Points on a hilly landscape, in no order, each with its height.
From any point a ball takes the steepest step (drop divided by distance) to one of its 2 nearest points. It stops when none of these is lower. Distance is the straight distance between rows; heights are no part of it.
fip: 187	103	134	93	121	120	139	124	164	190	145	136	103	140	150	103	148	104	117	169	133	108	143	130	144	159	92	132	127	125	91	96	168	125	132	183	184	129	144	131	122	132  (h 512)
davo: 139	134	125	135	69	138	113	213	137	108	108	152	139	143	115	147	151	135	94	170	151	149	139	147	151	179	148	153	108	139	119	144	146	189	168	165	150	124	133	71	103	120  (h 285)
pavo: 150	142	154	116	105	134	149	127	139	102	103	116	170	119	59	128	133	106	150	127	127	134	118	118	143	133	132	126	92	67	122	144	143	130	151	141	129	175	146	129	140	72  (h 776)
tonim: 158	134	130	154	153	118	105	168	177	110	148	115	195	131	172	93	135	130	97	186	122	93	107	159	118	156	109	156	122	119	84	121	124	141	168	145	151	117	104	131	153	150  (h 530)
tid: 76	150	89	117	120	106	83	158	102	118	139	156	115	124	131	138	105	152	167	133	121	140	123	169	105	83	185	126	126	125	118	143	119	160	109	90	109	86	93	104	115	143  (h 376)
zop: 76	132	128	110	165	132	158	141	109	68	165	104	150	132	158	159	84	109	184	144	149	131	110	89	148	102	134	106	113	111	104	80	95	146	124	76	103	154	135	152	112	66  (h 404)
Vel: 98	118	141	151	157	118	109	104	102	180	148	132	77	165	146	172	152	159	106	134	117	113	148	153	138	107	100	123	167	155	146	167	166	121	85	115	95	111	170	110	135	124  (h 785)
Rula: 128	134	168	142	103	111	118	145	130	153	134	150	80	161	149	119	132	144	103	174	113	138	172	166	168	158	91	139	136	91	130	175	102	125	127	140	138	101	117	97	125	166  (h 398)
lod: 112	105	156	147	104	167	112	166	80	101	143	154	177	118	115	78	127	159	115	126	162	152	145	165	127	156	154	120	121	107	112	118	149	144	123	70	128	106	119	123	107	151  (h 600)
zap: 169	95	96	114	163	104	141	88	134	150	157	145	33	158	131	167	167	161	120	158	114	174	124	125	135	83	108	138	149	140	110	157	142	114	109	143	131	72	175	166	119	91  (h 783)
Bime: 107	105	162	86	88	121	139	103	105	135	128	169	59	150	80	147	128	138	139	151	122	160	161	132	144	118	126	147	139	99	116	133	144	159	145	135	158	121	201	111	111	85  (h 635)
gobaf: 125	120	102	69	121	132	128	171	125	94	107	147	108	105	91	173	150	106	142	137	132	162	133	111	138	100	160	158	105	134	127	127	131	135	139	165	120	133	163	134	103	58  (h 314)
bezub: 157	126	154	137	133	163	158	140	92	137	124	173	133	72	123	109	147	120	136	103	149	152	121	93	111	151	146	122	122	194	155	121	170	91	117	144	158	117	117	146	112	166  (h 426)
kunel: 176	151	96	110	111	109	116	161	168	154	136	83	147	156	91	131	147	159	149	131	139	126	116	182	145	134	173	121	127	138	126	134	176	170	148	183	128	129	108	51	124	104  (h 378)
niro: 145	137	166	136	118	144	140	149	139	193	126	116	109	114	116	126	124	108	148	123	151	94	148	117	163	111	132	129	82	132	145	118	146	72	113	148	166	176	109	134	124	133  (h 563)
mas: 94	119	105	107	98	120	97	161	84	123	100	138	63	112	92	163	114	173	113	106	140	151	147	172	108	96	160	118	142	124	159	166	131	134	144	113	102	115	118	97	114	150  (h 352)
Zar: 143	80	118	151	123	113	159	97	112	134	141	190	49	159	143	138	177	127	114	160	86	160	135	99	101	121	86	123	161	112	136	148	106	113	110	102	119	76	179	182	95	109  (h 800)
koz: 122	130	144	82	161	138	110	149	141	123	158	110	199	133	96	120	81	199	115	166	167	147	107	168	138	120	128	96	154	78	82	152	156	149	155	138	154	97	108	94	172	152  (h 441)
Pov: 148	131	151	132	190	119	138	96	120	168	123	107	58	146	138	182	128	170	105	117	120	120	124	119	114	114	108	83	173	172	176	167	157	110	124	152	101	118	158	100	140	124  (h 801)
tol: 128	108	168	130	167	167	134	124	133	112	133	157	162	101	121	103	135	91	80	162	134	98	147	77	147	147	72	134	99	94	123	123	99	73	122	105	138	145	136	157	132	148  (h 234)
nuna: 74	115	83	123	151	102	152	176	129	117	144	94	150	128	166	165	79	88	169	138	170	123	85	92	160	128	143	137	81	115	104	104	111	131	118	88	137	183	105	157	155	83  (h 428)
dez: 157	124	192	178	163	141	134	164	137	112	178	116	210	140	169	93	147	144	128	181	142	107	137	121	152	164	113	139	95	104	99	137	119	114	134	117	161	130	102	134	144	131  (h 502)
Defe: 117	142	138	97	96	134	146	86	123	81	111	152	138	99	77	115	125	154	152	106	114	180	120	101	62	112	165	105	122	159	106	152	105	129	154	119	126	94	131	124	130	158  (h 338)
gir: 120	132	126	119	145	110	170	151	153	105	130	90	140	121	176	146	91	97	150	136	144	133	87	62	151	107	107	126	88	113	98	107	73	69	136	109	157	176	114	174	146	115  (h 402)
rudak: 102	105	169	120	148	152	112	134	118	114	134	133	195	112	75	128	91	174	97	184	183	109	120	141	130	170	119	98	159	107	109	180	171	157	159	116	133	122	144	117	160	149  (h 403)
loda: 115	110	127	196	154	139	138	141	97	137	163	103	178	115	209	105	118	125	73	81	152	102	123	125	135	146	111	156	149	162	144	83	138	97	109	77	104	153	110	148	134	159  (h 619)
nesi: 139	107	66	114	115	92	98	171	133	109	118	115	81	109	167	134	106	109	108	103	91	120	113	138	95	125	116	149	176	130	133	89	102	113	156	126	117	152	149	157	124	113  (h 859)
Dogul: 117	164	156	129	137	133	130	53	125	91	159	99	138	170	159	88	100	163	154	104	87	130	127	144	116	120	98	118	179	118	124	108	104	126	106	90	90	115	145	106	133	112  (h 825)
fepog: 128	127	85	148	109	111	147	175	134	128	127	139	156	125	138	121	139	85	113	157	127	155	123	126	124	123	126	138	90	88	109	116	105	137	123	136	136	107	100	169	126	164  (h 734)
movoz: 74	117	144	128	184	140	138	117	119	103	148	116	145	121	177	155	51	181	150	125	139	107	82	75	118	117	133	113	143	136	83	166	90	91	131	121	144	170	143	153	158	98  (h 312)
feti: 191	120	137	113	115	151	157	166	142	127	114	146	160	101	113	90	132	119	126	116	164	173	95	124	126	180	144	106	124	142	106	127	172	111	139	166	189	124	107	123	120	158  (h 461)
per: 139	166	118	131	194	134	138	141	128	109	138	96	153	135	183	116	116	129	120	130	121	127	94	124	101	146	103	112	158	169	144	114	125	114	94	115	101	108	120	132	121	141  (h 664)
rizu: 165	130	118	166	71	81	156	138	133	139	123	127	106	127	165	137	150	123	136	101	105	138	107	107	119	144	163	166	114	174	126	143	139	117	127	183	136	145	126	150	115	126  (h 548)
Gugar: 169	149	173	102	132	155	135	109	143	122	110	127	139	124	123	80	126	108	101	155	101	134	132	107	131	143	62	138	113	105	100	112	93	76	132	148	144	135	145	139	130	156  (h 286)
suvav: 143	120	116	90	86	104	105	109	108	131	115	117	41	138	96	132	139	155	139	92	111	147	152	197	113	88	161	135	156	120	142	140	124	149	153	140	133	108	98	86	119	151  (h 306)
lev: 119	144	98	102	179	134	122	124	180	143	112	97	174	98	157	138	66	115	126	141	152	74	100	115	132	129	115	145	138	149	109	133	155	123	167	126	151	169	129	149	185	121  (h 309)
maz: 148	145	108	121	150	116	134	219	139	78	123	111	121	124	125	181	149	98	130	163	130	179	141	94	145	107	114	115	108	125	159	121	102	124	139	148	106	121	121	127	104	79  (h 251)
mip: 157	129	57	86	100	88	126	153	166	113	98	93	113	114	96	145	127	98	120	109	114	163	101	117	128	82	137	108	102	79	123	134	103	114	172	181	132	149	112	145	138	143  (h 756)
biler: 137	110	102	126	69	141	134	133	111	110	67	202	95	82	95	105	219	69	139	117	117	157	147	125	121	162	128	163	107	148	151	147	123	150	147	94	157	109	148	136	110	145  (h 804)
rina: 101	127	169	145	127	172	116	71	117	149	104	134	126	107	113	140	121	114	129	137	119	53	167	109	120	144	126	157	131	150	148	132	127	113	114	116	116	183	178	135	150	103  (h 381)
tidok: 162	87	127	198	76	104	158	172	151	166	155	137	133	131	175	124	156	105	123	118	128	155	139	85	141	138	169	145	102	147	128	92	128	92	117	189	168	120	87	165	122	148  (h 571)
ruk: 129	90	135	164	66	118	117	206	143	152	145	162	101	160	141	162	169	168	73	155	141	138	171	169	166	174	134	126	134	125	127	176	120	156	150	155	149	128	113	71	115	151  (h 344)
vegen: 138	135	100	153	155	113	104	118	156	157	109	114	137	84	160	112	111	125	97	82	148	64	89	105	121	116	159	176	105	171	128	169	119	99	169	146	169	158	98	157	165	195  (h 379)
puf: 139	120	158	153	69	81	142	83	126	157	139	160	80	139	176	135	117	157	172	143	95	112	124	123	100	130	153	154	132	174	116	147	126	135	116	163	151	113	122	146	108	155  (h 522)
Vebo: 122	160	106	104	162	174	80	126	111	75	118	108	152	123	109	92	115	157	106	109	99	152	142	183	108	107	131	150	137	131	138	127	94	119	108	106	87	80	87	86	143	152  (h 784)
gupav: 141	119	145	138	135	152	109	183	122	130	154	146	159	136	157	119	142	133	123	141	127	130	129	126	126	157	158	156	117	174	118	71	169	129	102	164	155	123	152	140	93	91  (h 511)
gek: 100	109	99	103	148	120	112	127	127	154	113	117	125	113	94	139	106	67	149	137	141	95	123	151	147	106	119	101	115	50	134	95	143	158	142	93	116	172	130	168	134	87  (h 886)
mize: 124	89	153	133	158	118	120	90	123	100	98	153	85	97	87	125	158	106	131	149	115	121	133	127	61	174	104	75	165	116	177	143	135	167	149	92	107	132	178	123	117	122  (h 870)
fuli: 105	125	121	162	143	124	129	124	136	131	142	101	154	128	156	178	71	197	94	100	130	112	85	98	109	144	146	126	169	170	110	175	133	107	118	157	113	166	165	138	169	114  (h 360)
Zipo: 96	152	155	126	129	114	164	44	114	118	153	123	119	162	82	147	120	164	162	82	109	153	113	127	136	100	160	103	153	107	140	158	129	161	115	140	95	144	149	110	141	81  (h 798)
sogid: 125	133	132	145	160	122	121	74	132	86	85	115	139	115	140	126	163	146	125	85	102	122	96	110	64	162	102	118	180	200	189	146	146	122	95	95	69	129	162	109	141	142  (h 617)
mir: 54	170	100	92	115	98	110	103	136	110	156	138	122	140	140	128	69	133	181	128	112	128	126	140	135	62	144	133	123	115	82	130	79	166	132	76	119	112	109	115	129	140  (h 330)
fiz: 141	178	113	130	139	144	153	116	107	140	92	113	113	105	111	142	160	98	136	70	126	136	127	98	148	99	106	131	129	162	188	143	141	91	112	110	96	128	121	123	125	135  (h 735)
Zuk: 113	111	130	181	125	132	139	82	125	101	99	106	171	107	144	113	144	152	128	56	127	98	82	117	93	164	126	119	157	179	155	168	149	129	143	55	100	167	143	134	167	143  (h 598)
nud: 171	85	122	86	99	135	130	129	149	158	124	163	148	121	117	79	152	121	85	130	138	160	114	145	126	196	116	132	137	125	84	106	157	146	125	193	188	113	155	127	136	148  (h 488)
Gaf: 183	136	91	131	167	105	155	147	160	166	152	78	128	171	165	129	148	111	150	96	113	128	94	135	168	139	115	96	136	124	130	69	139	133	107	158	132	148	110	128	114	80  (h 448)
vudot: 168	96	97	155	67	121	118	149	117	125	80	180	100	123	144	89	192	87	114	132	132	151	123	169	108	176	152	169	120	135	142	134	142	187	146	150	182	77	105	135	99	159  (h 816)
Tave: 94	136	128	154	116	119	160	106	98	150	144	140	104	163	144	158	175	126	120	115	121	156	158	128	135	77	92	140	148	179	152	136	150	133	72	93	56	89	164	107	106	125  (h 770)
Pora: 155	169	101	121	88	70	157	137	167	140	121	86	69	163	154	171	119	121	164	170	125	156	120	144	145	73	148	142	117	121	131	138	111	170	160	183	138	96	85	121	104	123  (h 728)
fuz: 76	96	177	111	108	156	117	98	83	132	141	196	119	125	105	140	143	152	164	107	106	137	155	94	108	112	157	114	119	134	103	142	121	99	64	127	121	135	167	136	104	82  (h 201)
Nibo: 114	125	109	96	193	125	111	154	140	100	148	116	188	134	113	127	103	181	112	154	137	183	88	132	115	109	121	84	134	82	98	168	114	122	127	130	121	76	98	134	158	166  (h 473)
Kodo: 87	118	166	119	136	153	118	83	103	95	127	151	153	103	71	141	132	161	169	114	138	129	115	87	84	135	161	66	133	139	126	150	142	131	109	93	109	125	151	124	129	112  (h 278)
Timi: 98	106	152	95	122	130	145	131	131	128	129	142	184	88	66	153	103	120	87	180	187	135	109	100	132	137	116	101	125	70	100	147	167	159	161	142	144	140	159	130	145	136  (h 369)
nedut: 139	129	173	105	89	176	142	69	127	144	94	147	126	114	75	93	150	104	125	134	114	103	180	117	127	167	96	169	111	123	120	130	128	97	122	127	140	142	174	124	138	126  (h 337)
Ves: 121	157	94	68	179	144	154	96	134	118	108	133	137	117	83	128	144	105	90	143	126	176	124	99	129	100	83	104	121	103	131	153	81	128	118	134	89	80	117	112	158	166  (h 459)
vival: 49	68	120	140	129	147	93	129	85	126	122	162	122	100	126	188	118	155	118	102	126	111	143	92	119	101	171	112	138	146	128	156	122	93	79	139	95	168	157	165	120	84  (h 275)
medon: 148	135	124	181	142	110	157	174	133	132	145	106	171	153	189	125	132	105	140	116	128	124	103	107	152	165	131	151	116	164	133	72	150	120	100	128	145	161	122	145	110	88  (h 479)
luzu: 83	161	135	154	109	124	134	109	109	138	138	138	184	129	95	137	136	127	183	134	131	87	121	134	130	117	161	117	79	133	114	169	143	177	108	72	112	129	98	114	119	131  (h 657)
Pemaz: 87	125	143	110	115	151	91	104	115	148	122	171	190	135	99	97	142	115	149	153	135	93	139	161	120	150	160	167	72	117	102	141	138	166	96	106	136	117	130	108	121	127  (h 641)
tiru: 80	154	108	105	136	91	143	74	146	135	161	114	102	162	191	111	67	115	201	140	106	119	107	119	155	84	108	100	115	101	91	120	60	146	112	76	143	120	72	135	125	134  (h 284)
Tezib: 104	138	103	108	157	151	68	116	124	129	123	110	180	147	107	83	88	179	121	94	112	119	124	178	119	110	131	143	143	79	88	131	103	108	108	94	111	96	108	139	157	153  (h 799)
parop: 117	126	126	131	161	128	130	79	127	118	129	160	138	128	162	101	145	126	134	117	106	121	98	115	53	156	114	110	173	203	153	108	122	151	101	89	103	89	145	141	113	157  (h 640)
bet: 132	169	113	99	109	104	161	94	134	115	121	137	35	139	147	170	150	133	166	187	120	156	145	129	108	64	148	155	126	171	142	141	106	167	160	169	128	67	105	121	104	123  (h 747)
Bolak: 139	174	125	107	85	120	133	152	139	108	102	98	156	136	89	136	126	147	130	156	144	137	127	161	116	149	173	177	107	150	135	171	160	174	162	175	133	124	146	75	130	130  (h 336)
sav: 145	146	160	135	90	118	162	95	124	119	148	110	138	169	75	118	125	137	148	109	100	165	116	134	139	123	129	122	115	54	105	139	115	133	120	147	112	141	147	129	126	100  (h 786)
vus: 157	70	111	108	147	166	100	129	107	160	111	130	122	111	87	114	134	94	152	87	135	104	136	149	132	138	132	90	124	76	153	87	172	114	105	113	138	162	125	164	111	86  (h 878)
Dig: 136	96	135	135	94	143	128	183	86	125	135	162	129	163	148	118	159	150	95	120	125	185	133	150	116	151	152	152	133	140	131	86	165	160	95	149	133	89	155	116	78	115  (h 543)
nalo: 119	119	175	136	174	137	99	69	131	133	131	170	127	109	146	103	132	158	128	141	92	71	106	122	84	137	125	117	112	148	100	183	93	112	157	115	165	119	95	138	135	183  (h 447)
Fafi: 191	126	123	88	96	100	86	144	149	160	122	105	47	139	126	109	108	163	142	104	127	102	128	183	128	111	143	114	143	115	103	126	140	136	156	175	159	129	86	88	122	157  (h 350)
nimi: 144	113	88	175	135	128	110	140	126	153	119	116	152	99	153	110	120	99	89	74	130	95	114	155	131	164	123	153	184	166	183	97	179	131	135	111	105	144	139	144	145	148  (h 597)
Nedob: 158	163	69	98	164	113	87	141	182	167	90	94	135	112	132	107	86	124	89	110	140	94	112	104	124	117	114	147	131	152	122	133	134	103	155	177	157	148	110	130	175	171  (h 347)
dal: 138	108	107	140	124	127	123	222	144	122	148	103	131	133	100	145	119	121	120	109	139	159	145	102	161	116	131	82	120	94	125	71	116	89	124	132	116	151	120	129	125	92  (h 169)
zuf: 103	125	96	77	177	149	120	144	98	64	124	127	129	85	113	173	118	95	174	111	128	138	119	95	134	100	159	123	121	138	128	87	112	130	112	117	94	135	136	169	95	51  (h 362)
Limuk: 75	101	126	161	148	153	96	139	88	185	145	119	178	119	158	132	117	122	108	103	159	76	164	147	159	120	132	156	116	158	148	91	162	105	63	93	103	150	111	148	137	138  (h 634)
pid: 129	141	138	111	149	182	92	119	96	131	56	119	104	89	76	128	131	128	125	89	156	112	187	130	142	118	126	119	126	152	194	143	154	95	126	86	98	140	111	109	126	134  (h 752)
nipef: 158	141	153	89	125	158	119	171	140	125	159	98	148	150	120	108	130	130	155	123	133	140	162	153	159	117	160	165	105	144	122	41	139	110	95	164	155	134	126	106	108	67  (h 547)
kib: 129	97	165	164	142	139	137	166	151	144	160	146	143	126	122	145	153	98	70	163	136	117	177	86	183	158	93	136	99	96	135	124	103	81	126	160	145	158	139	121	143	144  (h 291)
Zepal: 141	121	138	76	118	147	144	111	117	105	82	177	90	70	88	131	155	126	146	123	118	168	121	102	82	131	151	117	117	179	129	152	126	98	137	160	158	114	120	129	119	160  (h 383)
zazi: 116	113	153	146	110	115	111	74	133	97	124	138	124	140	128	85	123	120	96	145	83	88	133	128	88	169	92	148	159	102	134	107	91	137	159	99	109	133	195	142	124	132  (h 850)
ninus: 174	113	78	119	166	139	109	133	160	186	134	97	133	158	104	134	153	128	141	116	118	102	123	164	166	152	137	101	144	122	134	96	186	153	127	157	137	141	126	96	125	64  (h 417)
defo: 118	182	92	121	118	130	166	109	121	126	137	81	172	126	124	110	96	100	122	93	136	149	124	131	131	111	126	164	126	125	118	86	125	121	106	113	95	128	146	136	141	129  (h 708)
Bigiz: 118	108	150	127	156	128	137	132	154	122	154	115	189	105	108	153	90	119	115	178	170	100	100	82	136	130	115	82	135	91	110	106	177	149	160	143	131	176	164	157	146	82  (h 334)
gazil: 99	168	141	152	132	112	127	124	106	144	145	106	172	157	135	148	113	166	149	125	147	111	107	173	125	135	150	131	133	141	146	133	178	167	124	109	88	131	128	96	122	116  (h 675)
did: 180	157	54	141	86	91	149	153	164	101	108	95	147	129	138	114	141	54	141	136	122	181	84	110	127	106	107	142	82	76	95	116	104	136	143	175	143	116	90	161	148	142  (h 745)
vizar: 102	121	190	159	123	110	98	69	130	136	146	171	74	141	174	113	91	188	171	116	91	97	111	115	105	126	143	101	138	150	122	172	89	91	119	124	147	123	115	131	126	158  (h 485)
dalo: 127	155	74	122	107	111	136	122	119	109	79	152	90	128	136	128	173	88	155	108	100	135	112	119	86	111	139	154	116	165	151	104	123	183	141	105	114	107	151	139	99	93  (h 782)
peno: 125	85	126	158	93	155	113	179	162	172	160	129	146	149	101	141	159	116	102	149	132	105	184	112	191	170	118	159	104	102	102	96	141	105	114	158	147	169	166	96	150	88  (h 297)
zoz: 140	120	183	93	69	120	166	140	130	140	145	141	70	161	109	135	118	130	151	153	154	194	174	129	195	107	118	121	132	70	113	108	129	123	133	159	179	120	134	109	108	115  (h 608)
gaziv: 115	177	84	133	101	136	169	142	123	93	135	128	171	132	108	101	141	85	130	125	118	191	129	120	127	106	129	152	87	100	107	97	84	140	99	113	92	99	129	138	117	139  (h 721)
Getu: 121	73	156	159	83	151	133	200	90	98	151	179	157	129	128	123	146	153	52	127	172	181	136	149	130	198	152	122	145	138	132	119	153	163	126	121	131	110	129	114	82	157  (h 573)
Mit: 138	60	161	144	127	128	104	60	131	139	114	149	97	99	100	90	146	114	103	114	104	85	131	155	80	182	113	118	159	102	152	118	126	139	162	107	132	150	164	139	140	152  (h 860)
nol: 105	170	162	139	166	114	147	76	116	110	126	110	87	142	104	185	145	171	138	131	130	140	132	127	104	107	119	84	170	146	184	176	126	152	134	136	62	125	144	84	138	103  (h 814)
dak: 163	129	160	91	79	136	149	168	155	144	142	121	130	166	117	116	140	126	161	162	159	182	158	137	180	135	155	144	97	118	91	94	136	122	99	173	179	122	112	91	111	121  (h 580)
fiba: 142	171	108	83	145	97	160	107	167	108	113	91	119	118	183	120	103	84	158	166	117	115	86	96	133	92	95	129	104	119	105	111	74	104	139	143	143	134	93	161	126	137  (h 370)
luda: 113	79	145	135	128	110	116	131	127	146	164	185	50	140	162	137	147	104	133	177	101	129	158	130	121	113	105	117	137	93	124	126	109	123	134	126	151	108	150	175	87	101  (h 815)
Fozu: 119	144	100	66	159	175	92	131	105	116	89	106	133	105	83	132	114	127	104	121	153	131	176	172	152	123	130	128	134	128	169	116	132	130	116	112	102	98	104	101	138	143  (h 768)
Sezi: 114	100	189	181	146	158	117	134	92	171	152	136	131	118	116	143	119	132	125	115	183	76	152	115	164	134	156	89	109	104	153	138	157	104	110	116	141	174	106	136	114	135  (h 589)
megi: 154	116	150	160	150	137	107	144	143	100	146	133	188	111	145	92	121	118	86	148	143	77	123	150	111	175	115	149	144	132	142	109	167	159	202	113	145	129	133	132	140	137  (h 554)
rebag: 88	104	149	168	127	141	119	108	116	130	146	144	139	114	176	170	129	126	88	106	122	54	150	117	141	143	145	180	120	162	151	149	105	103	126	133	115	172	148	142	135	114  (h 422)
repas: 136	119	205	177	157	147	102	157	132	102	147	121	164	145	132	111	125	164	125	158	129	98	121	124	148	152	108	101	104	69	131	179	96	93	134	108	123	151	96	124	131	141  (h 472)
zub: 136	150	128	167	145	121	132	91	147	133	105	144	120	92	189	112	142	120	142	109	117	73	100	98	95	127	135	128	104	187	126	180	86	114	156	92	165	121	68	149	133	188  (h 413)
Lik: 109	180	86	114	149	159	153	121	122	129	102	94	175	89	111	136	113	85	158	97	156	113	121	95	173	111	129	139	104	160	149	122	129	121	106	93	106	158	112	138	156	123  (h 722)
vova: 134	119	141	141	143	97	86	106	139	124	159	104	133	178	146	81	87	177	118	108	83	125	106	165	116	140	93	115	172	60	94	130	93	106	107	124	123	106	138	132	140	145  (h 811)
Ruza: 148	185	116	120	146	106	158	81	147	119	143	83	131	151	178	86	108	113	163	149	120	123	110	140	124	97	91	119	129	125	97	102	77	142	136	102	125	94	70	138	128	152  (h 332)
zezu: 139	183	143	142	95	125	141	59	142	125	123	111	127	158	131	76	131	136	120	125	79	110	147	125	101	143	73	131	143	141	117	118	96	139	120	81	96	109	155	101	130	162  (h 838)
soni: 137	126	64	132	100	117	134	138	102	158	101	163	100	121	106	125	207	77	125	104	111	160	144	137	126	117	132	176	98	138	144	133	152	137	101	104	125	88	138	145	108	130  (h 794)
ropu: 126	175	140	165	125	125	138	125	135	155	148	56	168	155	131	125	81	155	116	120	143	105	129	150	151	126	109	139	147	129	131	120	146	125	133	118	105	159	141	103	161	138  (h 692)
lapa: 133	138	169	146	130	109	72	158	155	134	128	111	130	158	129	125	111	156	125	188	107	104	140	168	155	143	107	122	102	80	113	180	110	126	155	136	157	147	97	81	136	147  (h 437)
demen: 87	103	132	131	118	134	116	150	110	104	134	130	145	116	102	187	88	195	108	106	133	144	126	99	104	124	171	129	151	153	129	146	145	111	103	169	86	145	177	132	135	100  (h 331)
Rori: 132	116	122	166	104	129	117	212	146	160	147	89	125	161	115	154	142	122	127	119	139	114	188	126	189	132	131	141	107	123	137	69	124	92	94	128	108	169	133	104	151	76  (h 241)
Kovu: 168	109	115	164	90	114	117	164	114	154	83	141	60	126	144	112	151	117	124	124	113	135	142	148	119	119	133	130	94	108	143	169	94	93	153	132	147	116	67	142	99	181  (h 839)
kadul: 147	161	116	59	151	151	159	91	132	78	84	136	86	87	92	115	160	100	109	131	117	183	134	105	116	104	108	127	137	151	141	130	82	107	148	168	129	84	110	112	139	157  (h 425)
fadud: 143	118	76	142	122	102	96	198	117	126	107	142	56	111	176	141	131	111	114	126	95	133	138	147	107	102	127	129	129	134	152	123	89	105	150	120	126	133	89	162	88	145  (h 849)
Tamit: 128	161	123	148	99	136	164	81	121	119	97	126	127	134	128	139	179	105	134	51	113	153	149	109	107	90	109	116	139	214	160	118	145	125	90	87	83	113	130	99	115	137  (h 751)
sizav: 125	84	172	144	169	127	135	110	150	107	171	153	174	108	164	134	117	101	103	148	134	82	106	91	134	149	113	112	117	84	109	113	115	106	152	131	152	180	155	176	136	97  (h 289)
suta: 183	168	109	127	111	109	164	159	152	106	144	73	100	166	138	136	120	120	112	164	134	186	151	145	157	95	115	118	135	114	154	108	101	145	149	173	122	96	73	82	127	151  (h 707)
zozu: 134	130	120	178	167	124	123	102	116	104	124	126	191	107	160	88	134	105	116	106	143	88	72	128	121	185	124	144	172	181	183	118	179	164	150	83	119	143	145	138	152	144  (h 578)
gaz: 85	140	116	77	163	109	127	119	130	91	134	133	133	134	97	137	92	159	102	155	119	168	115	135	113	83	105	94	156	69	115	154	85	149	146	127	93	83	133	108	149	159  (h 489)
Gerop: 117	174	83	115	100	114	161	89	111	101	121	125	96	146	165	144	140	91	156	90	114	146	139	115	93	92	136	113	144	213	153	91	113	178	128	71	107	99	114	110	101	117  (h 769)
tiras: 109	141	123	118	132	95	169	81	122	146	145	140	37	135	124	201	140	136	148	152	124	140	129	106	120	84	136	140	142	169	130	149	132	154	152	163	123	107	178	153	116	104  (h 766)
Vene: 185	178	112	132	173	123	161	130	134	120	130	98	111	152	146	127	155	115	108	144	113	159	124	142	138	129	93	104	146	126	176	129	114	128	109	142	94	77	96	111	120	148  (h 686)
kuli: 85	94	158	148	142	187	87	110	72	174	135	146	153	118	104	105	123	128	119	107	162	73	173	155	147	138	134	104	121	117	155	121	175	111	84	66	118	136	106	126	129	154  (h 613)
gafim: 94	117	147	144	154	151	142	100	127	124	112	99	144	96	146	145	67	155	147	122	175	63	108	88	122	120	135	110	140	130	111	165	143	124	180	99	149	199	141	161	192	115  (h 266)
bipad: 133	72	95	118	118	124	97	165	121	154	122	141	94	107	144	140	127	101	140	74	109	95	126	149	121	133	153	136	144	131	139	78	151	120	131	123	142	174	146	175	104	75  (h 869)
nad: 168	125	96	148	50	114	133	116	111	145	100	131	83	135	149	84	153	117	145	126	125	161	140	169	102	136	132	142	118	107	101	138	123	136	116	157	145	73	74	132	102	176  (h 828)
bes: 61	110	152	120	103	146	80	133	81	125	145	176	171	140	103	93	105	145	134	148	148	125	154	165	128	146	155	149	124	106	103	81	163	178	93	88	126	96	152	112	109	120  (h 621)
tuz: 155	137	168	94	133	113	155	90	154	209	154	118	89	144	125	131	113	130	157	144	136	114	137	122	155	113	124	114	131	131	111	114	152	108	114	189	171	140	130	125	126	132  (h 537)
Rumuf: 145	124	92	83	130	125	105	121	178	107	105	86	145	134	61	157	104	130	134	109	120	127	102	135	149	95	126	99	107	50	117	147	118	127	166	167	124	173	116	110	166	95  (h 767)

Where does a ball stop that starts at each point below?
nesi: defo
zezu: defo
sav: defo
Limuk: fuz
rizu: gafim
megi: davo
zap: zozu
